Each row is a point on a tangle of strands that fork and nearly touch. The rows are in no order.
In the rows, zero is written as 128.
Points whose rows are less than 99.9 apart are linked; no others are. Some points are linked to none.
gilav: [107 122 123 127 162 115 144 106 130 156 138 116 142 129  68 129 144 114
 120 102]
kog: [113 116 155 148  76 113 113 150 119 135 160 115 158 195 133 101 148 104
 108 137]
kuno: [102 145 164 121  81  89 137 131 107 161  80 116 159 142 110 132 119  89
 126 103]
gepe: [ 90 115 136 153 168 150 116 165  93 166 204 126 113 128 131 139 163 163
 122 136]
visi: [123  71 141 120 112 129 117  75 166 121  73 140 160 102 161 113 148  66
 152 162]
kala: [120 102 133 198 134 109 162 127  88 115 100  93  75  95  95 117  86  93
 104 125]
perik: [180 127 154  94 137 135  71 111 117 153 147 124  95 170 165 136 132 182
 131 171]
gek: [147 160 104 105 108  97 136  79 184 110  42 137 155  89 208 137 140 121
 142 119]
rafi: [135  98 106  71 183 168 121 183 110 103 152 145  87 110 122 142 173 127
 152 131]
Bod: [146 130 106  83 144 131 146 189 133 131 163 152 123 137 118 111 158 202
 156  70]
Dak: [112 123  83 112 173 105 144 191 141 152 181 154  90 135 110 139 141 135
  90 105]
Noro: [114 138 121 107 105 124 110  61 179 110  66  88 161  86 150 133 103 103
 160 138]
Fot: [140 146 156 199 113 110 116 218  94 146 169  95  93 146 124 104 111 109
 106 116]
tuz: [116 132 147 148 120 145 129 115 114  96 149  92 116 136  76  88 143  80
 157 152]
ruvuv: [176 177 133 112 120  84 125  79 167 114  50 123 158  87 155 129 130 145
 147 115]
fekuv: [162 140 145 130  66 154  90 114 177 176 127 136 153 163 204 148 154 186
 137 190]
ded: [114 125 128 140 145  99 162  76 138 107  83 117 136  97  99  81 147 117
 168 179]
lemug: [208 116 135 100  96 118 153  73 159 123  55 144 146 152 150 106 135 109
 165 160]
miga: [171 165 138 100 140  88  89  95 159 106 107 151 160 129 184 150 146 130
  95 108]
pefe: [153 111 155 153 120 150 103  92 125 140 186 127 139 166 140 114 177 203
 132 159]
vokit: [ 75  97  99 162  69 127 163  68 169 105  87 115 127  81 133 112 104  88
 148 155]
Nopu: [ 90 134 107 128  85  92 149 121 164 154  68  63 135 120 144 125 144  28
 128 135]
vubi: [ 72 125 121 117  94  94 117  82 157 120  66 113 153  82 140 147 117 105
 120 119]
dagin: [119 110 108 130 129 157 132 176 133 154 190 153 114 104 101 131  62 157
 131  93]
rufil: [113 148 140 134  91 102 130 116 127 166 114  92  83 146 121 175  96  62
  86 129]
gukos: [107  65 104 135 151 124 117 153 141 115 131 141 103  66  60 104 117 108
 116  75]
sepig: [112 129 110 146 101  97 190 115 155 132 128 140 158 135 152  77  83  91
 137 172]
fus: [120  99 128 133 144 104 124 114 143 129 136 145 116  68  75  98  93 127
 138 108]
Kebuv: [207 151 145  94 143 156  91  90  99 123 140 112  88 144 163 151 134 172
 140 120]
gulot: [ 89 138 134 126 105 114 105 103 140  88  95  89 113  91 133 112 149  64
 140 155]
dubi: [110 166 135 116  88 124 142  98 158  90  87 136 170 140 104 127 131 131
 142 129]
dama: [131 127 166 212  55 117 170 167 123 156 101 120 125 171 152 173 109 104
  88 129]
roko: [178 140 135 135 136 140 120  96 156  89 164 157 118 116 110  98 131 165
 153 142]
Teg: [149 143 135 180 140 108 141 221  95 139 151  91  73 153 129 126 104 119
  85  80]
Bivup: [132 110 155 101 144 150 113 161  62 106 131 148  99 158  99 104 141 171
 156 128]
Foni: [118 113 163 135  36 119 114 149 154 197 130 142 144 175 146 135 130 137
 140 178]
zuk: [103 121 140 133 140 166  97 144 105 180 198  99 104 137 131 141 178 200
 133 124]
ras: [107 168 139 130  62 150 152 110 157 113 102 125 167 128 120 121 118  95
 171 156]
Gedib: [164 173 132  83 152 103 110  99 159 133  85 128 154 107 114 132 106 149
 147  97]
kugi: [147 111 129 134 134 140 141  42 138  80 115 149 169 132 170 124 139 136
 114 136]
Gif: [123 113 105 189 163 163 167 183 116 137 159 114 101 147  58 159 135 103
  94 115]
mez: [180 124 124  75 186 169 107 153 108 107 132 145  81 149 113 149 169 159
 155 152]
suroz: [224 161 106 162 178 138 122  89  97  87 100 132 116  86 141 145 154 156
 119 122]
bege: [194 142 137 148 132 146 117 105 142 127 181 106 134 174 145  95 179 202
 151 160]
bebul: [169 175 135 110 130  89 115 111 169 143 129 166 167 147 196 152 136 148
 114 146]
noran: [230 133 110 109 115 127 143  62 169 124  86 128 150 155 167 124 122 109
 129 148]
giz: [151 147 166 127  84 132 115 110 134 123 136 141 142 153 151 121 142 161
 165 161]
sili: [191 152 118 134 187 130 126  94 111  59  81 130 117  88 122 115 168 164
 138 119]
fateg: [132 152 144 151 144 144 129 104 121  95 159 131 163 149 198 112 181 120
 144 183]
suti: [156 137 148  95 134 119  86 144 141 143 135 176 129 153 112 131  91 172
 134 154]
lep: [ 91 183 130 101 166 114 100 127 118  94 105  91 115  75 117 117 135 109
 147 117]
Mavo: [115 114 124 120 131 164  96 234  89 156 165 125  70 144 108 132 138 154
 137 154]
natab: [110 111 104 127 185 109 130 209 104 127 116 108 127 102  84  90 121  79
 118  81]
pob: [ 91 136 137 164 111 105 140 126  86  96 145 107 115 105 125  90 110 111
 111  95]
Divi: [ 99  99 118 140 149 138 137 143 101 129 200 115  84 101 108 129 171 127
 112  66]
Koso: [163 172 154 118  74 127 140 115 152 135 111 147 147 149 192 123 159 146
 173 160]
sir: [ 99 149 134 131  76 119 125 120 152  99  98 134 146 126  60 123 105 122
 125 111]
Sosir: [120  86  93 114 155 195 122 203 139 158 189 138 136 145 147 129 159 226
 124 138]
reteb: [ 79 135 113 125 113 102 131 102 162 125  69  76 129  91 156 115 156  51
 156 165]
litum: [121 142 124 183  93  90 192 148 129 161 132 121 137 135 163 101  69  80
 124 157]
Dunur: [139 126 130  92 168 148 125  88 114 129 100 126 152 121  98 117  64 129
 152 140]
nume: [164 111 132 129 160 114 131  84 156 106 143 153 121  88  93  76 112 148
 151 131]
vuvud: [ 86 144 127 175 143 129 134 137  76 118 149 107 106 128 160 154  97  80
  70 134]
zesu: [112 128 140 144 111 119  94 167 114 178 157 113  77 163 124 176 117 128
  79 154]
nem: [ 93 112 159 132 110 148 115  97 107  82 103 177 148 127 115 148 115 121
 115 164]
kidoz: [181 163 136 131 130 112 126 117 138 102 131 147 173 179 138 116 163 194
 121 111]
Sovu: [155 147 130 127 122 143 101 146 160 111 185 154  93 118  92 108 143 188
 159 132]
siveg: [ 81  98  97 148 116 119 163 109 172 117  84 127 173 105 180  80 189  59
 155 128]
zazi: [107 100 111 188 112 106 170 132 146 154  50  98 130 108 150 155  77  44
  96 157]
Mogo: [131 122 119  78 143 168 115 189  99 160 178 125  79 105 155 139 149 193
 172 119]
vas: [120 170 117 129 120 109 147 161 126 160 155 122 103 182 102 120  94 158
 122 177]
dobek: [213 118 144 117 136 115 123  86  98 127 125 136 146 189 199 114 140 172
 117 150]
lok: [ 85  81  73 118 173 131 153 165 114 142  94 134 110  73  97 163  80 122
  91  73]
tenu: [141 120 160 226  67 105 184 147 133 153 123 121 120 139 114 142 118  89
 108 134]
mave: [136 108 140 105  70 136 144  64 127 106 106 130 131 118 206  93 116 106
 157 126]
fif: [117 147  86  84 174 173 102 157 152 111 184 123 113 151 120 147 117 119
 116 124]
Vog: [234 125 151 120 163 120  79 122 117 108 112 136 142 151 127 122 177 129
 123 123]
Kovuz: [157 142 165 135 102 168  76 119 143 171 127 124 157 171 168 151 153 208
 138 195]
virol: [ 75 144 119 141 151 132  91 126 116  74 110  92 114  70 106 113 113  87
 127 136]
Tiri: [120 176 128 113 127  73 141 105 173 131 103 167 158 106 165 130 119 130
 126 154]
rugek: [ 79 107 106 179 154 107 128 139 117 123  85  90 157  85  99 118  72  89
  99 115]
fugup: [126  91 163 164  63 142 114 139  94 149 128 114 100 176 119 162  84  89
  78 134]
novud: [ 91 127 140 184  94 127 128 132 119 192 185 102 128 165 149 141 145 152
 100 170]
vozaf: [141 158 143  89 121 136  94  91 125 100 143 102 127 132 135 115 122 128
 139  86]
sude: [127 116 129 115 152  95 114  69 145 122  63 105 121  73  87 108 113 139
 167 152]
Togez: [173 135 153 123 154 154 100 131 111 100 148 135 165 125 125 112 165 163
 152  73]
sot: [159 136 156 136 101 171 124  62 131  61  98 127 148  97 121 105 113 133
 172 149]
nuzo: [178 124 135 106 186 147  94  65 108 109  79 105 129  70 134 141 117 151
 153  94]
Madok: [ 94 171 160 128 107 118 102 126 100 156 159 109 124 107 141 159 115 117
 128  98]
Doli: [143  81 103  31 148 141 130 179 135 145 121 126  88  93  99 135 122 105
 154  88]
kuzed: [147 115 117 104 167 194 110 137 126 135 178 147 154 144 134 137 106 176
 142 104]
kup: [ 80 104 117 145 108 103 172 123 162 138 111 156 167 134 174 103 186  61
 127 131]
Vubu: [ 97  98 120 107  67 119 157  83 138 130  92 116 139 124 195  95 117  74
 142 109]
sef: [216 121 101  93 139 202 119 153 131 134 160 123 107 108 148 175 180 198
 163  85]
kubim: [ 94 134 137 125 113 116 121 130 115  92 139 149 119 171 178 126 150  85
  99 189]
segi: [ 95 119 131 115 120 107 158  60 136 141 119 129 146 154 128 152 160 108
 112 143]
Sarur: [169 135 160  99 161 138 100 132  96 100 117 142  99 147 106 116 146 156
 163 147]
Rap: [ 97  65  94 116 147 149 171 195  83 123 117 154  87  88 107 164 107 126
  99  85]
Dezek: [ 98 156 114  98 158  71 130 140 121 138 108 129 112 102 108 114  89 134
 111  94]
Rami: [112 112 115  93 131 150 145 186  99 169 161 149  62 111 102 162 159 191
 163 127]
mevo: [171 118 144 104 156 110 107  88 142 105  55 128 174 143 105 125 152 126
 126 134]
tokoz: [ 92 126 109 172 146 108 160 134  87 110 116  77  76  88 106 102  91 115
 108  86]
gatuk: [116 109 124 111 154 103 104  86 157 123  39 102 194 122 106 128 145 111
 140 141]
nanur: [116 129  85  87 179 153 135 132 140 105 157 105  92 146  84 117 131 104
 123 126]
gigu: [ 98 114 129 135  69 145 136 111 156 152 154 168 128 156 205 152 177 120
 138 179]
fogog: [113 156 125 103 159  60 138 112 138 131 103 156 140 107 134 103  84 144
 117 132]
Kinuk: [122 188 114 119 115 122 139 124 145 124 153 128 108 146 108 118  89 149
 147 161]
kel: [128 114 110 104 172 102 137  94 172 153 157 137 151 148  79 115 136 126
 106 106]
Dun: [112  64 116  96 142 139 119 159 109 100 114 131 105  73  75  93 137 123
 147  64]
ganor: [137 155 126  99  93 118 151 126 151 125 103 147 138 160 191  98 133  99
 164 176]
tinor: [122 146 135 134 147 136 123  72 164 116 139 142 149  95 123 137 133 111
 142 162]
Lefis: [123  81 107  96 150 191 128 168 117 167 194 148 140 105 128 148  93 158
 150  98]
Sezim: [170 134 129 107 184 164 107 171 110 148 151 151 125 159 138 121 117 204
 156 175]
suto: [120 140 129 148 121 131 126 133 120 145 190 109 140 135 139  91  49 106
 125 140]
zipu: [ 85  98 120 165 152  80 155 115 117 118  69  94 158 106  93  81 136  98
 138 162]
tar: [ 94 125 126 149  60  88 150 131 130 106  96 155  95 143 114 141  89 110
  74 133]
Sas: [119 117 124 115 134 129 149 179  77 113 149 135  89 150  87  90 122 160
 141 105]
merok: [133 145 142 135 169 118 121 124 129  95 136 146 186 145 156  95 149 112
 125 159]
rusu: [ 71 120 107 121 148 144 108 104 123  98 137 108 111  75  96 150 143 122
 109  65]
gafeg: [105 128 136 103 151 130 139  56 110 147 145 117 119 156 136 168 149 121
 114 152]
Nenuk: [ 72 134  91 152  75 132 160  97 169  82 104 138 140  95 164 106 104  81
 135 156]
lud: [130 139 166 105 137 114  89 139 121  95 109 157 111 128  80 132 173 127
 137 138]
favaf: [223 160 139 145  92 139  94 109 140 117 111 147 126 155 183 167 150 180
 114 168]
Kera: [ 95  87  98 154 184 115 111 175 112 123  93  86 149  76  82  94  91  99
 114  91]
bugu: [132 137 157 106  82 109 106 135 131 118 124 163 146 165 145 114 102 145
 125 149]
Zik: [106 154 122 183 114 106 151 140 133 134 171 102 142 126 143 103  70  79
 100 135]
vitu: [106 149 142 137 105  80 177 120 121 144 123 153 168 164 154 102 149 142
 133 152]
bek: [ 96 136 132 114 155 154 121  92  92 113 161 125  95 145 116 163 145 132
 117 151]
silof: [102 149 121 118  78 104 152  90 167  92  94 139 166 136 156 113 169 114
 128 115]
gog: [194 139 124 111 160 157 124 123 133 140 175  90 127 180 121 101 165 174
 160 116]
rona: [188 134 126 148 112 126 139  87 140  61  78 132 160 120 197  94 184 104
 138 130]
Gagi: [ 94 127 124 141 114 108 157 100 136 161  88 112 143 113 121 145  70  67
 117 163]
geg: [104 105 142 182 137  94 181 127 104 148 103 124 160 131  87  95 130  82
 124 147]
Napu: [117 121 125 135 155 112 132 195  91 130 146 127 120 128  97  86  99 112
 120  98]
pani: [ 84 166 107 120  93 112 163 106 149 139 125 101 163 143 172 133 112  69
 114 132]
Vumi: [150 134 131 103 150 126  92  52 145 104  62  97 130  72 131 137 111 127
 153 143]
dat: [109  98 145 141 111 143 104 148  97 146 170 104 139 205 123 118 129 120
  93 136]
vizos: [ 92 117 113 119 143  78 116 138 114 127  91 140 108 109 118 131  67 106
  65 107]
fiti: [127 116 143 117 123 135  87 156 121 167 167 155 121 148 129 128  85 192
 120 147]
bov: [117 146  97 103  96 108 153  88 194 106  84 157 161 125 203 127 165 101
 127 118]
Diza: [127 134 144 126 135 143  97 152 118 104 181 120 131 150 113 103 185 159
 136  80]
burug: [156 107  80  79 185 185 136 155 144 106 161 166 161 125 146 139 113 171
 126  89]
Silur: [125 116 107  70 172 122 152 194 115 143 140 155 142 119 118 119 123 161
 140  70]
Tidu: [193 149 118 100 137 101 141  66 173 127 117 112 161 167 153 110 137 120
 122 129]
basif: [100 147 156 150  88  92 140 154 132 131 113 157 116 130 117 141 155  85
 125 178]
ves: [183 145 130  98 193 111 120 126 156 131 120 121 158 127  81 108 175 132
 150  94]
dugo: [201 110 115 109 151 198 113 139 131  95 185 120  96 115 127 124 181 177
 165  91]
Nin: [ 90 135 133 155 114 139 135 117 130 113 171 147 146 149 195 133 164  98
 123 192]
rupob: [101 111 135 161 112 112 137 104 144 141 155 166 131 102  88 133  96 127
 107 128]
kobom: [141 128 110 124 127 143 145 218 113 172 127 110  84 140  98 171  66 117
 103  80]
samad: [188 136 150 119 135 124  67 110 152 110 145 167 140 116 156 146 130 152
 113 113]
sagof: [ 67 132  91 110 175 145 123 154 112 136  86 106 115  76  89 181 102 108
 107  96]
genot: [215 130 149 122 134 117 108  96 122  92  68 136 155 154 123 132 176 128
 128 133]
memi: [ 93 142 136 134 188 147 125 123  91  91 124 131 163  88 110 124 154 141
 138  94]
Fiz: [213 163 106 108 153 128 131  85 182 108 130 120 147 166 105 115 133 145
 128 125]
Mul: [127 123 156 227 113  83 176 134 128 156 144 124 117 110 119 138 116 103
  85 110]
Dav: [136  84 109  69 132 135 138 187 117 180 157 130  79  96 103 148 109 121
 147  86]
Mupo: [ 97 105 144 192 104 101 175 103 126 162 158 158 143 111 125 142 112 114
 104 145]
Voluz: [158 103  97  41 174 134 113 143 150 111  86 109  99 106  72 114 139 127
 156  88]
dusaf: [175 108 119  77 149 178 144 111 119 121 154 112  99 123  96 131 165 171
 177  79]
kugu: [ 95 150 116 110 151  91 117 122 164 136  61 117 191 118  86 132 101 115
 120 129]
luf: [179 104 152 136  90 156 120  70 176 106  85 151 167 105 160 128 166  84
 169 141]
levib: [ 91  97 117 219 127  95 151 130 139 137  69  93 166  76 124 134  80  71
 102 144]
mik: [ 93 109 132 184  84 117 180 120 123 173 153 164 134 127 174 142 128  95
 121 176]
rarit: [141  90 157 200 135 129 169 146  87 139 105 117  67 104  91 159  85 122
  94  79]
belu: [ 88 150 122 120 162 175 121 140  84 111 139 115 156 135 116 140  74 110
 126 120]
nam: [128 130 157 194  89 118 111 162 117 155 192  90  99 138 113 124 138  98
 107 128]
Kinif: [146 117 124 208 126 154 167 160 123 121 167  91  81 156  61 138 117  93
  98 117]
kaduv: [109 117 123 117 155 187 120 128 103  96 164 133 156 131 122 114  93 142
 132  97]
pevem: [162 147 118  91 153 147  88 171 170 142 175 148  97 129 106 134 149 173
 152 130]
fod: [ 80 106 118 133 145 118 147  67 127 110 108 121 143 131  83 140 157 122
  99 122]
dadu: [117 130 144 108 118 129 137  90 114 152 111 116 156 139 134 126  69  93
 145 157]
Faron: [219 146 111 126 163 166 110 136 148 149 137 153 157 160 115 171 147 210
 125 122]
zizen: [ 86  90 143 125 119  86 140  63 101 110  65 122 123  80 160 106 149 114
 141 137]
kosuf: [101  95 146 149  83 101 147 131 131 135 134 137 171 165 163  99 164  70
 113 130]
Todob: [105 168 125  99 142 130 108 166 118 156 169 133 104 114 125 160 120 154
 137  93]
Pev: [119 123 109 157 120 170 142 140 127 124 170  90 106 142  59 120  78  89
 119 121]
tava: [126 138 145 121  55 122 104 140 173 185 134 147 158 176 188 131 122 174
 128 181]
kete: [140 139 134 186 127  88 140 175 131 125 135  77  81 135 112 121 105  81
  72  67]
muke: [109 141 118  81 141 107 117 166 132 145 134 154 117 110 103 144 111 158
 117  64]
Lis: [ 93  94 148 138  76 135 150 107 104 101  95 165 136 146 138 124 123  96
 129 167]
mema: [105 120 139 119 174 116 105  99  96  83  67 130 165  90 123 120 144 162
 127  80]
rit: [134 144 112 118 195 123 119 104 138  62  92 121 113  92  95  94 152 142
 147 146]
Zuzog: [137 109 101 112 147 205  95 197 150 140 171 125 128 152 115 141 193 215
 142 146]
tig: [ 96  87  93 116 112 204 141 219 101 126 188 126 111 117 134 169 135 143
 123  97]
tarus: [ 76 156 101 121 162 174 138 173 108 129 130 122 139 103  86 174  97 120
 129 101]
pasi: [146  97 111 140 124 140 154  90 169  93  64 126 178 109 201  77 190  85
 170 123]
Zag: [134 141 109  94 171 158 146 135 133 134 128 150 132 102  81 122  68 160
 167 120]
tib: [ 94 181 139 148 106 103 149 125 135 149 161 124 172 159 161 132 165 160
 138 146]
mimam: [119 148 107  76 161 119  97 119 165 140  81 100 163 107  83 140  84 129
 136  88]
Vobed: [ 91 101 137 173 151 144 128 144  74 155 204 119  83 119 129 159 145 130
  97 103]
peri: [182 133 139 102 169 166 110  82 107 124 125 146 120  79 140 169 128 176
 146  75]
kobu: [ 94 154 154 160  62 104 159 147 106 169 111 122 144 166 130 173 113 113
 103 119]
Moz: [126 139 154 142 112 121  91 142 146 133 189 140  94 137  98 118 169 148
 140 161]
zofum: [136 135 111  95 133 143  87 117 164 142 188 125 127 178 119 144 121 134
 106 119]
nozi: [192 147 134 130 158 118 117 140 112 102 144 146 151 138 148  94 150 200
 138  81]
roru: [ 88 124 106 135 150 135 137 140 137 119 187 135 129  87 106 131 154 133
 108  48]
Buru: [ 79 133 130 138  74  95 123 111 130 109  67  95 124  92  96 127  90 109
 123 107]
zesi: [104  89 164 115 133 118 119  87  75 129 109 131 115 109 105 119 119 120
 126 109]
Vipi: [121  87  95 157 140 170 168 218 110 167 169 115  84 157  92 177 155 137
 100 114]
basem: [175 128 149  98 127 114 104 111 113 144 133 126 121 208 184 111 133 182
 120 175]
rires: [ 81  81  82 114  83 108 136  83 166 122  60  81 149 113 182  95 109  72
 148 123]
kuzod: [ 99  77 154 134  91 122 117 105 134 126  98 175 143 112 150 127 133  55
 133 170]
Nugem: [ 94 132 112 163 109 122 165  94 159  95 131 136 182 116 128  85  95 103
 128 150]
Meku: [142 102 156 101 135 104  74 108 135 112 130 174 137 104 135 113  99 129
 112 107]
tugut: [164 126 124  90 170 164  87 187 116 173 171 130 115 130 169 118 116 211
 158 132]
Lurub: [107 131 145 159 133  80 183 134  93 168 130 132 155 175 116 106 130 112
 111 154]
rimo: [114  78  95 146 112 188 185 245 106 142 169 118 104 121 118 175 149 131
 120 115]
Lesa: [111 130 142 164 111  99 112 144 126 133 191 132  85 134 115 112 142 116
 106 158]
Deko: [ 98  82  94 118 124 196 126 205 119 156 198 152 127 115 144 155 120 190
 130 117]
zutut: [116 134 106 133 125  99 137 177 135 154 176 125  68 146  90 137 137 138
  87  91]
tuta: [130 141 112 101 146 123 126 168 115 178 165 109  83 195 108 122 123 161
 129 167]
gefop: [111  82 138  95 166 149 122 115  87 130  99 123 128  90  77 121 125 135
 155  79]
vamob: [144 114 159  83 146 154  64 132  94 149 152 116 118 183 142 144 127 137
 126 145]
mepu: [219 128 109 165  99 131 151  85 129  62  75 161 145 139 185 111 165 123
 115 150]
papam: [133 135 147 122  82 135 138  77 117  64 104 121 136 121 149  75 116 125
 165 131]
Dutor: [100 141 124 110  77  83 144 122 135 110 104 163 138 158 145 118  86 127
  91 132]
Ruki: [164 135 110 100 163 133 113 107 182 140 165 146 149 169  95 131 122 144
 116 121]
kole: [109 126 138 135  71 102 158 122 133 167  84  90 101 147 140 148 141  34
 119 144]
riv: [172 121 175 129  92 161  97  71 142  84  99 144 162 114 127 138 139 117
 159 140]
luruk: [ 94 167 161 123  77 105 122  96 121 148 141 135 112  98 156 153 119 121
 141 137]
guvok: [103 151 143 146 172 129 132 134 109  98 146 149 174 126 116 105 143 136
 139 141]
Bogi: [111 185 124 136  84 151 155 113 158 129 143 137 153 145 144 135  87 120
 156 189]
fizot: [ 79 117 116 149 114  86 210 101 101 155  82 132 121 114 165 108 123  89
 133 172]
gupu: [108 150 170 134 120  87 107 151 128 117 112 167 131 127  93 135 185 113
 134 163]
doti: [191 134  91  90 194 169  99 132 143  94 137 141 154 113 157 146 123 152
 110  68]
Sagi: [110 177 129 201 117 137 150 175 115 147 160 104 141 146 126 153  67 110
 101 138]
Mapag: [230 149 122 112 171 153  92 113 101 119 123 129  98 107 149 161 149 164
 137 105]
kor: [114 122 127 116  86 151 152  81 163 154 123 171 131 128 211 156 164  98
 158 144]
kode: [ 99 150 150 138 149 112 135 136  81 153 117 135  81 106  93 171 124 108
 114 161]
Beka: [138  94  96 106 109 137 161 217 114 180 151 111  81 122 109 160 102 119
 118  59]
pari: [202 180 114 120 127 167 107  74 158  95 118 111 159 158 157 177 132 120
 116 146]
vol: [122 135 110 101 169 141 126 200 105 146 162 123  63 161  92 132 146 139
 140 166]
furuz: [100 138 145 131  66 126 144  82 160 164 142 161 143  93 181 155 124  97
 153 141]
bapa: [ 67 124 150 179  92 122 138 130 132 111  98 123 183  93 125 122 153  60
 133 139]
Sop: [122 113 134 116 131 125 104 194 119 131 178 152 114 140 115 106 181 203
 132  90]
Gebi: [164 141 113  69 149 133 102 122 152  99 112 117  81  88  82 107 130 143
 165  87]
zuvez: [185 145 137 145 112 109 135 113 163  95 134 157 169 185 169 102 191 156
 120 153]
Lise: [ 96 155 134 192 107 124 145 163 121 171 172 120 147 160 134 151 114 128
 102 174]
vum: [116 157 116 138 120 116 125 187 118 155 120 120  98 141 110 174  58 112
  74  90]
fena: [136 128 156  96 155  87  68 145 119 134 158 152 110 106 147 101 106 122
 121 110]
nosid: [114 123 105  94 191 143 125 132 122  92 130 133  89 110  89 119 157 123
 136 129]
Nefi: [128 131 132 122 115 133 112 146 123 160 172 142 126 123 110 116  37 144
 130 114]
gub: [194 141 111  85 150 166 134  95 139 107 115 114  99 102  86 126 129 172
 182  80]
depi: [170 150 136 129 161 165  95 140 137 156 138 147 147 170 125 156 150 205
 139 184]
tik: [113 124 136 152 124 150  99 222  88 173 155 123  88 150 103 165 109 150
 107 140]
favi: [104 126 153 150 105 135 113 112 109 179 184 108 124 161 148 125 156 191
 126 155]
Fesoz: [ 76 102 148 126 146  92 111  87  85  94  73 123 131  84 130 122 138 135
 121 115]
rifa: [236 150 117 158  87 138 130  95 123  92  98 154 132 150 177 146 158 148
 117 162]
baziz: [ 83 108 135 139 110  81 170  85  79 125  93 107 104 101 164 101 114  92
 131 142]
migu: [167 135 127  97 106 125 164 103 153 124  58 140 150 149 181  95 144  89
 180 167]
musez: [ 88 139 157 124 120 164 118 104  79 110 129 158 116 149 118 176 122 152
 123 167]
fom: [212 142  99  96 167 146 104 163 155 134 144 155 117 147 130 140 150 201
 131 112]
mevid: [125  94 139 118 145 167  80 164 102 161 189 111 124 183 114 123 123 130
 119 146]
kifo: [102 149 126 149 104  95 124 162 113 110 117 136  89 128 120 145  64 108
  69 114]
naf: [ 72 120 119 200 104 107 152 126 154 133  74  95 176  73 118 132 123  64
 132 144]
Buki: [ 73  83  99 113 141 110  89  89 135  99  69  74 138  99  97 123 112 137
 111  74]
keku: [104 142 140 130  89 105 126 128 112 182 148  95  85 174 158 167 121  90
  95 165]
Rol: [104  91 129 169 135 143 164 176  62 123 128 133  79 109  84 148 121 138
 103  83]
visak: [119 145 121 137 114  74 131 150 142 140 160 101 102 151 102 103 124  91
  80  87]

Follow the links from the first point to the second, and from the first to the third. Name the last point that the two ways share.
bapa; kog; basif -> Sarur
Doli; suti; Diza -> kifo
kidoz; bebul; tarus -> Dezek
Bogi; mez; ded -> Vumi
Gebi; Lefis; gilav -> bugu
dat; fod; vol -> Mapag
samad; Dun; doti -> Dezek
tava; zizen; dama -> fus
Vipi; favi; Beka -> Nefi
vokit; Rap; gepe -> Zik

A fork is a point with three links. Follow the links from the first point to the second and name the forks in between, in order.
Ruki; Zik -> bugu, Nefi
migu; burug -> bugu, Nefi, Lefis, kuzed
perik; kuzod -> Mapag, nosid, Ruki
pevem; Fesoz -> Sovu, fus
visi; rafi -> Ruki, nosid
Gagi; vubi -> levib, Sarur, nosid, Mapag, Vumi
Bod; favi -> muke, Dezek, kifo, bugu, Nefi, Zik

A fork is a point with three links, a tip a point with one. Leave the first point through the second and follow the links. Name the first fork or tip that comes.
Dak; zutut -> Sovu
favaf; rifa -> perik
bov; gek -> Vog
Silur; Bod -> zuvez
mave; papam -> Ruki
zesu; keku -> lep
Lis; kuzod -> rires
Mavo; vol -> dubi
Lesa; nam -> Dak

Name the points in between on the shortest way along the links from the first point to the second, in order.
ganor; rimo -> Koso, giz, bugu, suti, fiti, Nefi, dagin, Lefis, Deko, tig
bov; tik -> silof, dubi, ras, Bogi, Kinuk, vas, tuta, vol, Mavo
riv; lud -> luf, visi, kuzod, Lis, nem, musez, bek, gafeg, segi, fod, gilav, kel, Ruki, zofum, fif, nanur, nosid, rafi, mez, Sarur
Fesoz; mik -> zesi, gefop, Dun, gukos, fus, rupob, Mupo
